Points on a hilly landscape, in no order, each with its height.
From any point a ball rolls to the lowest of the 2 points nearest to it. It stops when none of these is lower. Distance is the straight distance between rows; heights are no part of it.
q295 h=4.43: [45,54,40,21,7,-3,28,28,12,31,-18,-21,-5,9,22,-38,28,-21,32,21,-36,-34,-12,30,-6,12,12,26,-22,14,31,-26,17,-14,13,-7,4,-11,44,9,5,-16]
q412 h=6.24: [-5,42,21,23,3,15,-3,-7,-33,-11,-30,38,30,35,41,-36,-34,4,25,-19,-6,0,14,-12,-36,-34,9,51,-34,59,21,33,30,32,19,35,50,-14,-5,7,19,-5]
q960 h=5.64: [74,0,-40,-14,-13,2,15,26,5,26,-13,1,-16,-14,-7,26,1,-11,4,-12,40,-34,-23,-8,68,17,28,11,-9,-13,-18,-20,-6,24,3,-8,-31,-12,-22,21,-11,10]
q224 h=4.05: [26,42,33,-60,15,26,7,30,47,-5,-23,31,-3,-27,-15,24,38,-6,10,11,-2,-33,-51,-13,20,-12,33,19,-37,-6,0,-4,-32,11,-10,-12,-5,9,-12,-1,35,-14]
q649 h=1.49: [-48,-14,10,-2,28,-15,6,15,35,-24,5,-5,7,-14,-39,15,57,-20,-18,38,-19,28,-9,-3,13,56,-10,-48,19,-51,3,-24,-26,-48,-11,-31,-31,4,40,-71,14,-1]
q268 h=2.26: [34,34,54,8,1,0,-1,4,-8,5,29,22,-2,12,-9,10,-71,12,10,6,-41,-21,3,-25,3,1,2,-1,-13,41,-12,9,16,4,16,30,-11,-7,1,39,32,-14]
q641 h=4.42: [10,-28,20,14,16,-10,5,-19,-31,-10,60,-10,-31,-9,2,-4,-32,22,6,18,-45,-21,45,50,-56,-35,-44,-10,-7,-18,30,4,19,-15,14,-10,-9,18,1,31,-2,-4]
q288 h=6.47: [-2,-21,4,23,-29,-21,39,1,-15,42,35,10,-33,-29,-2,-48,-27,-1,-13,-36,-44,-5,40,13,-52,-42,10,0,49,-17,-17,40,-11,22,0,22,-36,-15,-36,19,-22,13]
q737 h=1.75: [-70,-17,-8,-11,45,-12,-11,-24,11,-42,9,-25,29,5,-31,16,43,-17,-27,47,-2,63,-5,13,-14,63,-15,-28,6,-34,31,-18,-4,-46,-19,-27,-11,18,43,-66,-7,-10]
q835 h=5.70: [66,-27,-37,9,7,-32,2,19,10,3,0,14,-34,-58,-42,-9,9,15,30,21,-34,0,12,48,1,-9,38,-4,21,-6,-24,-10,2,28,-16,19,-22,-10,-19,19,-21,-10]
q269 h=6.10: [8,-17,-23,-12,-21,-20,0,-25,-32,21,-9,24,-9,-6,-4,-31,-25,14,7,1,-41,18,24,11,-38,-34,23,14,-8,45,-35,49,-10,63,-2,34,12,-37,-74,12,13,-12]
q108 h=6.41: [-28,-10,10,0,-41,-24,32,3,-38,41,5,35,-15,8,18,-44,-49,-15,-10,-29,-5,-12,26,-18,-27,-37,4,19,24,-4,-16,43,4,14,28,29,-12,-27,-39,12,11,15]
q517 h=4.32: [44,41,31,-3,24,11,37,31,22,9,-20,-1,6,7,27,-10,19,-17,24,-6,-15,-51,-4,44,-3,-21,29,40,-20,25,50,-8,-7,9,29,-11,-12,-19,12,2,5,-6]
q385 h=2.60: [-41,-5,2,-26,-1,12,-2,27,30,-39,-4,32,12,-31,-8,11,32,15,-11,-25,56,2,-5,-26,-10,-28,12,7,28,-39,-12,-6,-7,-6,-26,10,23,35,5,-28,-30,17]
q116 h=6.36: [-12,18,15,18,-26,-16,21,20,-14,10,-5,46,-7,-7,17,-29,-47,-20,13,-33,21,0,21,-48,0,-33,24,5,7,7,-4,25,14,0,26,36,-5,-27,-1,-9,18,12]
q178 h=4.71: [23,39,18,13,22,-5,-8,-1,17,-26,-12,-22,14,-10,-5,-3,0,17,38,26,-31,28,-11,27,-11,18,15,8,-4,40,20,-4,13,-15,-8,21,12,1,45,14,4,-29]
q949 h=2.01: [9,58,-20,-24,-49,25,-4,-6,13,24,-33,12,2,-12,22,-17,-7,0,-8,-20,46,-11,-20,-71,27,-17,19,38,-28,6,-20,25,4,17,-16,15,44,-1,-10,13,10,5]
q928 h=5.60: [-22,-7,8,-16,30,22,-6,15,29,-27,3,-1,52,10,-14,66,-11,0,-27,-56,46,-4,4,-21,29,-6,12,-13,33,17,4,-3,-57,14,-10,2,-39,8,-11,17,-33,28]
q674 h=6.31: [-9,30,28,-8,9,12,31,18,-6,-12,-11,43,23,14,27,2,-43,-23,13,-48,30,-31,25,-37,-11,-52,8,39,-23,15,33,34,-9,14,36,12,-6,-5,-17,11,18,20]
q619 h=1.90: [-17,15,52,43,31,-2,-14,-10,5,-9,28,19,33,30,-12,11,-59,-2,23,-4,-61,17,10,-23,-13,5,-7,-37,-6,52,3,19,-1,-7,28,24,-23,-29,-5,9,36,0]
q331 h=2.97: [-29,-8,0,38,-18,7,-4,4,-14,-24,13,-26,-19,-9,26,-11,-6,14,15,-19,24,11,26,-2,-21,-23,-9,5,18,-23,23,-9,28,-41,5,13,24,22,54,1,-21,5]
q563 h=1.74: [-4,35,10,-33,61,33,-23,8,63,-51,-10,-3,63,-18,-5,51,47,0,-21,3,46,10,-27,10,20,13,11,-5,-21,-22,39,-33,-26,-5,-39,-28,9,29,47,-10,-32,19]
q566 h=5.43: [21,14,-4,26,2,-10,19,33,34,14,-11,-6,2,-17,-13,-6,-1,-16,7,-44,-19,-2,5,12,31,3,50,-8,48,38,6,3,-35,18,18,22,-47,-56,7,-13,-22,9]
q107 h=4.06: [18,-8,41,-15,20,-3,6,44,37,-1,27,25,-42,-57,-42,0,22,1,6,1,-35,-34,-14,23,-6,-21,27,-7,31,-44,-6,-19,-28,-9,-9,-2,-38,19,11,11,-4,0]
q762 h=2.59: [9,10,22,-10,-17,1,16,-10,-5,34,3,-24,-15,-9,8,-51,19,17,-13,0,-57,-18,6,51,-59,-28,32,35,29,22,-7,20,-14,30,-20,11,3,-9,-22,18,-13,-30]
q886 h=2.89: [-36,23,41,42,-3,10,12,14,17,17,12,-26,21,40,33,13,-1,-30,0,-25,7,-12,8,-31,14,7,-7,-22,-6,2,29,-9,-6,-42,30,-9,-12,-32,37,-16,14,15]
q984 h=2.14: [30,7,9,12,0,20,14,16,2,-31,26,-8,-4,-10,27,38,-47,5,14,-34,42,-37,47,-18,14,-33,-13,15,-30,-14,44,-14,8,-17,21,-8,-7,15,39,32,-25,11]
q205 h=4.81: [28,13,-8,-1,39,14,-20,-21,-6,-39,-15,-28,35,19,9,26,-13,15,21,4,-4,31,-6,35,1,7,0,13,-5,63,32,-3,-5,18,-5,9,6,10,17,29,-7,-20]
q415 h=2.13: [0,0,31,-23,10,-1,15,-37,-16,31,11,-15,4,33,20,-30,8,12,-21,14,-60,-26,-11,68,-77,-26,1,16,-24,46,11,37,-4,36,-9,-29,0,-17,-54,9,4,-27]
q30 h=3.82: [-1,17,37,-55,-1,9,-3,42,46,-1,1,40,-29,-48,-40,4,52,9,-8,14,-12,-24,-46,-2,2,-7,33,5,6,-43,-25,-19,-27,2,-25,-1,0,23,6,-13,11,-10]
q857 h=1.44: [-12,-5,-24,-5,16,15,-9,28,46,-44,-4,19,34,-28,-23,35,40,-9,-14,-10,39,17,-4,-31,47,30,5,-31,7,-25,-13,-14,-20,-10,-18,-12,-11,-1,31,-61,-15,21]
q734 h=5.65: [-25,-19,19,-14,45,20,-1,-9,12,-35,-7,14,45,9,-8,52,-25,4,-3,-48,6,0,17,1,-10,-36,8,-4,27,54,25,13,-62,28,-1,6,-45,13,-37,30,-12,8]
q124 h=4.92: [-7,-48,-38,-27,-16,7,-24,-10,-29,-10,10,19,-4,8,-11,47,-29,11,-10,-9,66,6,0,-43,21,-7,-26,-13,-4,-27,-33,-1,9,11,-10,5,19,29,-38,26,-6,28]
q636 h=5.53: [35,-14,-1,-21,16,3,11,32,30,-3,9,12,10,-11,-20,52,-14,-4,-8,-40,27,-25,-10,-5,46,-2,31,-1,29,0,-6,-17,-46,20,4,0,-50,-4,-21,21,-32,15]
q91 h=3.52: [37,13,3,31,-26,-1,6,20,19,12,26,11,-36,-28,3,7,-50,-21,23,-23,30,-26,16,-68,48,-6,13,-35,-37,-22,1,-13,25,-29,18,2,-29,-10,35,-5,9,9]
q537 h=5.87: [40,-44,-38,-4,1,-31,-5,5,-4,-9,15,22,-16,-42,-42,5,-23,40,7,-8,-12,7,29,25,-11,-25,35,2,48,1,-34,-3,-13,35,-30,35,-12,7,-39,43,-54,2]
q629 h=2.00: [9,35,-11,-20,38,44,-29,10,81,-51,-11,29,50,-47,-5,44,14,12,6,-19,52,1,-20,-44,33,-15,1,-2,-33,-24,30,-12,-21,-9,-33,-19,19,28,38,4,-32,21]
q82 h=3.81: [51,24,-26,-21,-17,15,-7,3,25,11,4,11,-33,-46,-12,24,-14,-7,13,21,46,-63,-6,-63,36,-14,-6,-2,-65,-81,8,-8,29,-23,-3,-35,7,13,2,20,11,19]
q265 h=2.70: [-18,-45,-5,-36,16,-11,-7,-42,-19,23,3,-18,-5,25,-5,12,27,-2,-36,43,-17,16,-41,56,-19,17,-23,-27,0,-13,-15,-2,-1,5,-19,-39,-14,9,-47,-3,16,-8]
q827 h=3.75: [42,19,-30,17,-33,23,-15,-14,19,7,9,5,-19,-28,14,17,-56,-5,23,3,50,-29,16,-82,45,-12,-16,-17,-79,-42,9,1,48,-32,8,-18,15,0,20,15,14,9]
q723 h=2.44: [-10,56,-7,-22,-22,42,-12,-11,41,-14,-24,26,17,-37,15,3,-16,6,4,-34,54,-8,-13,-88,12,-38,0,26,-26,-19,10,27,6,-9,-18,5,42,25,9,10,2,11]
q559 h=3.07: [64,-20,2,39,11,-19,27,12,-22,39,26,3,-44,3,6,-21,-23,-16,20,33,-50,-52,30,35,6,3,-17,-3,-27,-22,5,-19,20,-6,39,-19,-39,-17,-12,18,17,2]
q562 h=2.99: [-2,-22,12,-3,12,-19,27,-35,-4,57,6,-29,-13,39,11,-27,38,-26,-13,46,-62,0,-37,58,-43,20,-25,-22,-17,-6,4,1,-1,-3,-3,-56,-32,-16,-42,-8,17,-16]
q867 h=1.26: [20,19,19,-5,-32,-6,0,-5,-60,62,6,-11,-29,60,33,-42,-25,1,-33,7,-24,-72,6,23,-6,15,-36,47,-20,27,-6,3,29,33,31,-12,24,-20,-27,39,6,8]
q440 h=1.48: [-3,-15,-25,4,-6,-20,-3,-1,14,1,3,-6,1,-24,-36,-15,22,19,-8,15,-30,43,-7,15,3,35,20,-22,50,-3,-35,-5,-9,-3,-19,16,-12,-6,0,-25,-15,-20]
q979 h=1.15: [-17,23,3,-3,44,6,-8,16,45,-49,-16,3,37,-17,-38,39,40,-11,2,18,-4,31,-17,-11,37,49,0,-32,-7,8,5,-10,-35,-18,-12,-13,-25,-5,42,-47,18,1]
q697 h=1.42: [-3,28,-4,-35,-63,8,-7,-7,-37,38,-18,-2,-18,18,18,-14,-18,4,-30,-19,31,-29,-10,-47,9,-12,12,47,-10,14,-37,23,8,30,-9,23,40,-1,-35,35,14,4]
q120 h=6.00: [1,-44,-23,-23,-5,-8,-5,-26,-18,3,8,4,4,1,-12,6,-17,26,-12,-21,-15,17,10,26,-29,-26,9,-1,36,21,-26,26,-24,42,-15,14,-10,-3,-62,27,-24,-6]
q81 h=4.80: [-14,-68,-41,-26,-10,-8,-51,-32,-57,-5,16,-8,-7,31,-3,24,-29,22,-8,-3,22,27,-5,13,8,7,-57,-23,2,11,-14,6,15,18,-8,-16,29,11,-37,26,7,16]
q73 h=3.03: [21,-14,-34,-16,-17,-27,28,20,18,24,-37,28,-20,-23,-28,-20,43,-19,10,24,-30,24,-22,0,44,36,22,-17,5,-1,-52,-5,-20,18,-1,-3,-27,-37,-36,-50,28,-15]
q424 h=1.67: [7,-13,7,12,36,19,-9,-11,-1,-40,9,21,28,14,3,53,-27,-9,28,5,9,20,-2,-24,23,-2,-23,-26,-45,16,14,-7,-5,-9,22,-3,-19,6,-4,4,48,-1]
q854 h=2.83: [-46,-31,-23,-16,-7,3,-12,-5,-16,-41,-15,21,-8,-9,3,8,12,29,4,-9,66,10,15,-7,-35,-47,-8,17,17,-31,-8,5,13,-3,-25,17,51,51,-14,-2,-25,15]
q237 h=2.65: [4,41,68,27,-12,-17,3,3,-27,33,10,44,9,25,6,-39,-66,9,6,-2,-59,-16,17,-19,-32,-9,13,14,-4,43,-9,25,32,14,14,39,15,-31,-10,19,17,-15]
q350 h=1.47: [-45,22,2,-31,55,17,-25,-22,26,-56,-7,-23,63,2,-12,34,46,-6,-42,30,41,54,-22,10,3,52,2,-2,-13,-25,27,-31,-1,-17,-43,-29,16,38,59,-39,-24,5]
q76 h=2.22: [-23,-26,-32,40,3,-41,8,-18,-4,6,-14,-18,19,31,-7,-19,9,-22,33,34,-28,69,8,-17,9,59,-36,-42,-20,11,-7,-7,19,-34,31,-14,-11,-35,20,-54,15,-21]
q463 h=4.56: [-6,-30,15,-19,9,-23,-8,-39,-39,9,59,-7,-40,2,-9,-14,-24,30,-22,22,-57,-22,28,56,-82,-38,-59,-11,-6,-5,12,37,13,20,-15,-21,8,23,-39,38,2,3]
q841 h=3.21: [-41,-4,4,-31,-6,7,-28,-39,-27,-24,-13,-20,2,13,14,-24,11,38,-13,4,-3,22,-3,37,-68,-37,-2,30,18,34,8,26,4,15,-30,12,53,26,-16,14,-14,-26]
q542 h=3.43: [-45,10,61,-14,25,2,-7,-17,7,-2,29,-33,-5,3,-5,17,25,-10,-30,41,-19,17,-31,20,-28,22,-19,-26,5,-49,30,-36,-1,-54,-15,-24,-1,39,45,-3,23,-13]
q872 h=2.55: [-33,-15,-43,-2,-7,15,2,-7,-5,-23,-36,10,25,13,18,1,34,-3,-8,-29,50,34,-3,-12,12,-8,4,8,23,11,-9,16,-13,11,0,4,18,6,-22,-51,-7,1]
q613 h=2.09: [3,-14,-28,9,3,-3,-10,-8,-18,-5,-2,-41,-2,5,6,5,27,3,0,23,20,30,-15,27,10,40,-7,-5,-2,-22,0,-29,20,-19,-5,-7,12,14,35,-4,-16,-11]
q127 h=0.72: [7,6,23,-21,-30,4,1,-15,-40,51,8,-2,0,56,21,-14,-43,-1,-26,-11,-17,-25,-17,-8,9,10,-11,24,-1,37,-29,16,1,30,15,3,6,-25,-44,34,21,0]
q740 h=2.53: [-12,19,-30,33,-34,-20,-8,-7,-6,-6,-20,-27,-8,-7,0,-27,17,6,18,20,18,50,-8,-28,22,45,-9,-13,6,4,-20,-10,37,-31,-14,18,33,5,53,-34,-4,-15]
q647 h=2.66: [6,-5,13,24,14,-7,25,3,9,30,-12,16,22,39,12,1,-9,-35,17,3,-35,6,-15,2,16,18,3,-18,-15,23,-4,3,-7,1,37,-6,-31,-43,-34,-24,32,0]
q816 h=3.01: [-58,-10,13,38,12,10,-9,4,19,-13,21,-52,17,34,9,31,16,-20,-19,-8,9,17,18,-7,14,30,-8,-39,-4,-18,37,-18,-18,-54,20,-27,-23,-16,55,-26,-2,5]
q743 h=2.61: [-4,-62,-67,30,-23,-24,-37,1,-35,-4,6,-13,-31,-22,-19,-17,19,21,-2,22,34,19,21,16,-2,7,-3,-7,32,-48,-41,-26,40,-1,-23,14,23,30,2,4,-38,22]
q368 h=5.27: [-11,-4,-7,36,-24,-3,7,-5,-9,38,6,-56,13,34,17,-18,-3,-7,-31,-45,-12,14,-7,10,16,34,14,0,64,29,-3,0,-14,2,14,9,-23,-32,9,2,-34,3]
q849 h=1.91: [38,-6,-3,-10,17,12,11,4,-5,-31,16,23,-5,3,7,51,-43,-3,24,4,32,-32,22,-25,20,-27,-22,3,-58,-14,23,-3,4,-9,31,-14,-7,12,-11,28,23,11]
q338 h=3.22: [-32,9,71,16,21,1,9,-13,4,28,36,-34,3,39,12,-8,0,-13,-11,28,-59,-7,-16,22,-44,12,-26,-23,9,-9,30,-10,0,-43,12,-25,-17,2,24,4,24,-10]
q584 h=3.15: [-38,-27,40,34,16,11,1,16,19,-1,47,-32,-20,-9,-5,22,4,-13,-19,-6,-18,-6,24,5,-7,2,-1,-35,23,-48,20,-29,-19,-49,12,-18,-42,9,44,1,-3,9]
q500 h=2.30: [-21,47,-12,-15,-7,52,-25,1,77,-32,-20,29,26,-61,1,9,18,12,-3,-21,55,-2,-22,-75,24,-24,-12,-1,-19,-47,13,12,5,-28,-32,-6,49,27,41,-28,-20,18]
q58 h=2.54: [28,5,-18,1,-7,4,1,-9,-36,-2,-9,-17,-8,34,36,0,-13,4,13,2,28,-32,16,23,-2,-17,-27,35,-30,15,26,0,29,8,19,-5,34,3,6,22,-1,6]
q311 h=0.71: [1,1,-3,-20,36,-4,-15,-8,22,-24,-17,-5,38,-10,-40,26,22,6,-5,32,-28,53,-26,12,26,56,12,-18,9,28,-23,-10,-27,13,-20,3,-25,1,2,-16,12,-25]
q220 h=3.10: [26,19,5,-14,-32,1,-3,15,-9,21,-11,-12,-34,-29,-9,-34,13,22,-7,2,-14,-23,0,24,-13,-13,46,49,34,8,-26,-9,-5,28,-32,27,17,12,0,40,-24,-21]
q866 h=6.28: [-9,11,-2,-1,7,11,13,-3,-40,-12,-36,52,33,33,40,-22,-46,-12,19,-45,26,-6,28,-20,-20,-51,5,57,-30,53,27,40,2,54,39,19,13,-8,-35,18,14,10]
q749 h=2.10: [-17,25,-23,18,-35,-2,15,36,33,5,-23,26,-3,-22,0,-16,26,-31,-12,-48,36,10,2,-62,57,10,19,-24,25,-5,-11,13,-24,-7,8,12,-9,-37,34,-73,-6,25]
q317 h=1.68: [-43,18,29,55,27,2,-21,-10,16,-17,5,-3,45,43,-15,15,-23,-19,19,7,-35,42,2,-49,13,38,-19,-49,-17,46,5,3,-10,-26,29,8,-21,-29,21,-27,46,0]
q703 h=5.35: [19,30,27,23,-10,-6,25,11,4,47,-6,-24,18,29,24,-32,-15,-13,-10,-30,-40,-19,-5,20,3,9,34,18,31,54,9,7,-15,17,20,14,-22,-48,2,13,-13,-6]
q951 h=2.81: [-4,-7,-11,-1,1,-1,26,15,25,17,-26,16,18,17,-6,12,32,-34,-5,-2,-9,18,-29,-21,52,36,8,-28,5,9,-28,0,-32,1,19,-13,-39,-35,-33,-56,36,-1]
q278 h=2.96: [-9,-60,-69,11,-30,-11,1,0,-38,9,-13,-3,-29,-2,15,-7,24,-3,0,-15,63,-3,18,12,8,-16,-5,12,21,-43,-20,-6,14,4,6,1,19,11,-26,-12,-28,25]
q588 h=6.18: [22,14,-15,12,-6,-6,-2,-7,-26,1,-48,34,5,11,8,-35,-19,-1,36,19,-26,12,9,5,-12,-17,29,34,-36,54,-12,22,16,42,11,38,31,-29,-33,6,31,-16]
q715 h=2.02: [-52,-14,-35,7,32,-35,6,-35,3,-34,-24,-25,26,10,-25,-13,39,-21,22,51,-22,84,10,-9,-5,73,-36,-19,-10,7,17,6,9,-42,0,-17,-6,-4,31,-73,3,-31]
q560 h=2.98: [-25,14,64,20,-9,-9,15,-11,-15,38,31,3,0,35,17,-39,-31,-2,-6,-2,-65,-22,7,9,-57,-11,-16,-2,14,11,7,21,13,-11,18,6,0,-16,-8,10,14,-3]
q802 h=3.33: [12,-28,28,13,17,27,-3,22,-2,17,41,-23,-28,-25,-4,18,20,-17,-27,12,11,-25,-1,9,13,11,-3,-19,-2,-83,0,-54,3,-35,-9,-32,-24,41,44,20,-7,9]
q548 h=3.20: [-35,49,49,-29,-30,18,-4,-3,18,11,-14,4,6,-3,-5,-16,27,9,-22,19,-18,16,-42,-42,2,19,9,2,4,10,-36,1,-9,-13,-21,20,35,15,7,-21,44,-26]
q119 h=2.08: [-35,-40,-47,25,-29,-19,-6,-7,-12,-15,8,0,-12,-21,-20,-23,14,21,-11,-2,7,49,17,-8,-5,15,-3,-23,60,-27,-45,3,18,-13,-13,24,13,7,-1,-46,-23,1]
q637 h=5.01: [25,-23,-24,-49,-6,9,-11,-3,-23,8,8,5,-13,10,-3,57,-11,10,-23,11,56,-47,-7,-21,16,-10,-26,11,-28,-40,-5,-11,4,14,-13,-21,15,37,-37,50,-8,22]
q419 h=4.20: [12,32,38,-41,30,19,18,15,30,-20,-31,21,5,-10,9,1,32,-4,22,7,-12,-27,-23,36,-19,-39,38,38,-29,32,23,6,-29,23,1,-6,8,5,-19,-3,25,-24]
q920 h=4.26: [11,-17,26,16,11,-7,9,5,-3,3,41,0,-40,-40,-21,-14,-5,12,1,13,-42,-17,22,32,-39,-24,2,-7,36,-39,2,-7,4,-18,-10,5,-21,30,5,27,-3,-4]
q136 h=3.24: [13,-42,-58,-9,-16,-22,-6,28,-11,-3,-28,26,-53,-43,-11,-16,46,-2,14,14,43,-36,14,22,-7,-32,30,32,14,-52,-31,-16,4,24,-20,11,19,24,-36,2,-26,25]
q467 h=4.58: [27,26,16,25,7,-27,9,-9,-5,25,-9,-44,5,16,4,-42,14,-1,35,39,-55,17,-7,42,-25,34,-2,11,-9,30,19,-13,31,-15,9,1,8,-13,39,11,-3,-32]
q283 h=2.33: [-50,9,-2,-6,-25,12,19,28,22,-4,-14,11,14,-14,6,-2,25,-16,-28,-63,51,3,1,-39,17,-10,20,5,48,-17,-10,14,-33,-4,4,14,-3,-10,4,-43,-20,25]
q795 h=5.03: [42,-6,-18,1,-10,-1,-17,-17,-36,16,16,-53,0,20,12,0,-24,29,-15,-11,-9,-3,-5,46,7,22,-4,19,36,38,2,-11,8,22,-8,8,3,-1,13,57,-42,-10]
q786 h=3.56: [28,7,-39,-16,-26,-9,-10,22,-4,-2,-39,6,-38,-29,-8,-9,29,12,13,20,25,-21,-9,12,9,-11,36,36,0,-8,-30,-7,5,27,-27,22,39,11,-17,13,-11,-2]
q187 h=2.75: [-31,-6,-35,37,-1,4,-8,-2,3,-59,-14,-2,13,-4,10,-1,-3,10,23,-26,36,52,21,-18,3,-11,-3,-4,21,13,8,14,11,-15,5,26,22,3,25,-36,-14,2]
q130 h=2.45: [-22,-47,-16,5,20,-12,-7,-34,-16,8,17,-25,11,37,1,11,-2,-12,2,24,-30,46,-18,25,-5,38,-37,-44,-11,6,2,1,1,-16,20,-32,-21,-19,-18,-22,22,-9]
q157 h=4.91: [25,-5,-10,-21,9,10,-27,-18,-26,-29,-6,-8,19,17,6,30,-29,39,-6,-17,23,14,0,13,0,-7,-2,21,15,44,5,-3,-5,27,-23,20,25,28,-1,59,-34,-5]
q371 h=3.02: [-59,-39,-17,-13,7,-1,-30,-33,-33,-51,-3,-4,8,8,3,-4,-4,42,1,-16,31,42,20,16,-63,-44,-24,9,39,7,11,18,15,-1,-27,13,47,43,-8,8,-39,0]
q386 h=3.30: [49,-11,-12,32,-20,-19,25,15,-25,31,16,14,-40,6,4,-5,-47,-23,19,-2,6,-33,24,-16,34,-2,3,-7,-23,-12,-7,-10,25,-6,38,1,-27,-23,-8,8,17,14]
q915 h=2.86: [34,-27,-1,47,11,-23,33,-6,-13,44,22,-5,-2,37,17,-26,-17,-23,21,9,-60,-14,17,42,-21,9,-14,-17,-19,-4,16,2,14,3,38,-23,-31,-46,-23,-5,2,2]
q487 h=3.42: [-38,19,16,-31,-16,15,-23,-29,-14,-8,-27,-19,9,20,15,-8,26,20,-15,20,2,25,-34,7,-23,-2,0,22,0,30,-14,9,1,8,-24,11,50,22,-8,2,21,-31]
q683 h=1.76: [-4,-3,20,-24,-6,-4,-1,-32,-49,30,10,-23,-16,46,29,-38,0,11,-29,15,-30,-54,2,69,-54,-15,-43,31,-15,28,22,17,19,26,9,-33,23,3,-36,24,2,-8]
q363 h=5.54: [39,1,-8,4,-11,-23,12,44,26,3,-7,34,-42,-54,-35,-18,-12,-5,26,-25,-14,-5,1,-3,28,-19,51,-8,32,6,-14,2,-13,16,7,29,-34,-23,2,-7,-14,1]
q262 h=3.55: [32,-15,-10,-3,-8,14,-16,20,-1,13,30,0,-40,-43,-14,22,6,0,-13,24,44,-42,-3,-27,21,1,-6,-9,-22,-90,-12,-40,29,-18,-23,-17,4,46,25,32,-8,20]
q109 h=3.54: [-15,3,25,-33,3,-4,15,12,33,12,-16,6,-16,-26,-18,-23,72,-5,-4,28,-39,0,-39,40,-18,3,25,0,18,-19,-14,-5,-29,-1,-17,-14,-13,2,-15,-34,17,-26]
q913 h=1.78: [-6,40,-32,10,-20,27,-16,20,65,-24,-20,23,21,-45,-24,2,24,-13,-13,-32,34,8,-5,-82,68,31,0,-38,-3,-13,-12,11,-15,-21,-26,-4,3,-13,65,-79,-20,26]
q163 h=2.87: [-43,27,0,18,-38,-6,5,-4,5,3,-23,-3,11,13,0,-34,26,-6,-12,6,-6,47,-10,-46,15,34,-2,-12,27,19,-26,10,1,-25,-4,20,29,-8,23,-61,17,-11]
q654 h=4.70: [-4,-58,-10,-36,-4,-20,-42,-29,-65,6,44,-11,-31,23,-5,7,-45,24,-20,18,-18,-13,16,41,-28,-8,-77,-19,-7,8,7,19,17,24,-9,-37,24,8,-51,43,10,18]
q417 h=2.74: [-9,16,30,30,-10,11,7,-4,-21,14,13,-25,20,56,49,-11,-20,-10,3,-22,8,-18,11,0,-13,-2,-22,11,-16,18,34,1,25,-21,36,-5,22,-13,29,0,4,7]
q315 h=1.46: [-31,25,15,26,28,35,-20,-15,27,-32,6,7,50,13,6,47,-2,-18,7,-1,12,29,-11,-60,36,23,-32,-38,-48,13,13,-3,-11,-26,15,-8,-11,4,24,-21,55,5]
q28 h=5.16: [29,-22,-44,11,-31,-7,-13,-7,-25,27,1,-31,4,14,-2,-4,-15,17,-20,-24,6,22,-11,19,35,32,19,1,52,31,-34,-8,4,30,-9,23,-12,-19,-12,26,-42,-7]
q821 h=1.64: [41,1,-30,-10,7,-17,-11,-6,-25,7,-23,-35,-20,-13,4,23,36,-11,22,63,20,-9,-15,41,23,42,-24,-2,-60,-38,0,-47,37,-15,-18,-25,6,17,32,27,11,3]
q112 h=2.34: [26,13,-2,6,2,8,26,9,-29,-21,12,-9,-28,7,38,-1,-34,18,3,-17,42,-63,63,20,-11,-42,-38,51,-27,-3,49,-6,22,5,36,-10,19,30,20,39,-31,12]
q400 h=3.31: [20,-30,-19,-19,20,-23,22,3,25,9,-22,17,-21,-29,-28,-2,57,-11,25,49,-39,10,-19,55,-7,5,10,-21,-10,-24,-16,-4,-13,3,-4,-17,-29,-12,-45,-32,27,-18]

For each start below, name the point where the ball stops.
q542 -> q315
q265 -> q311
q872 -> q311
q786 -> q127
q116 -> q30
q566 -> q30
q841 -> q311
q124 -> q30
q562 -> q311
q262 -> q315
q178 -> q30
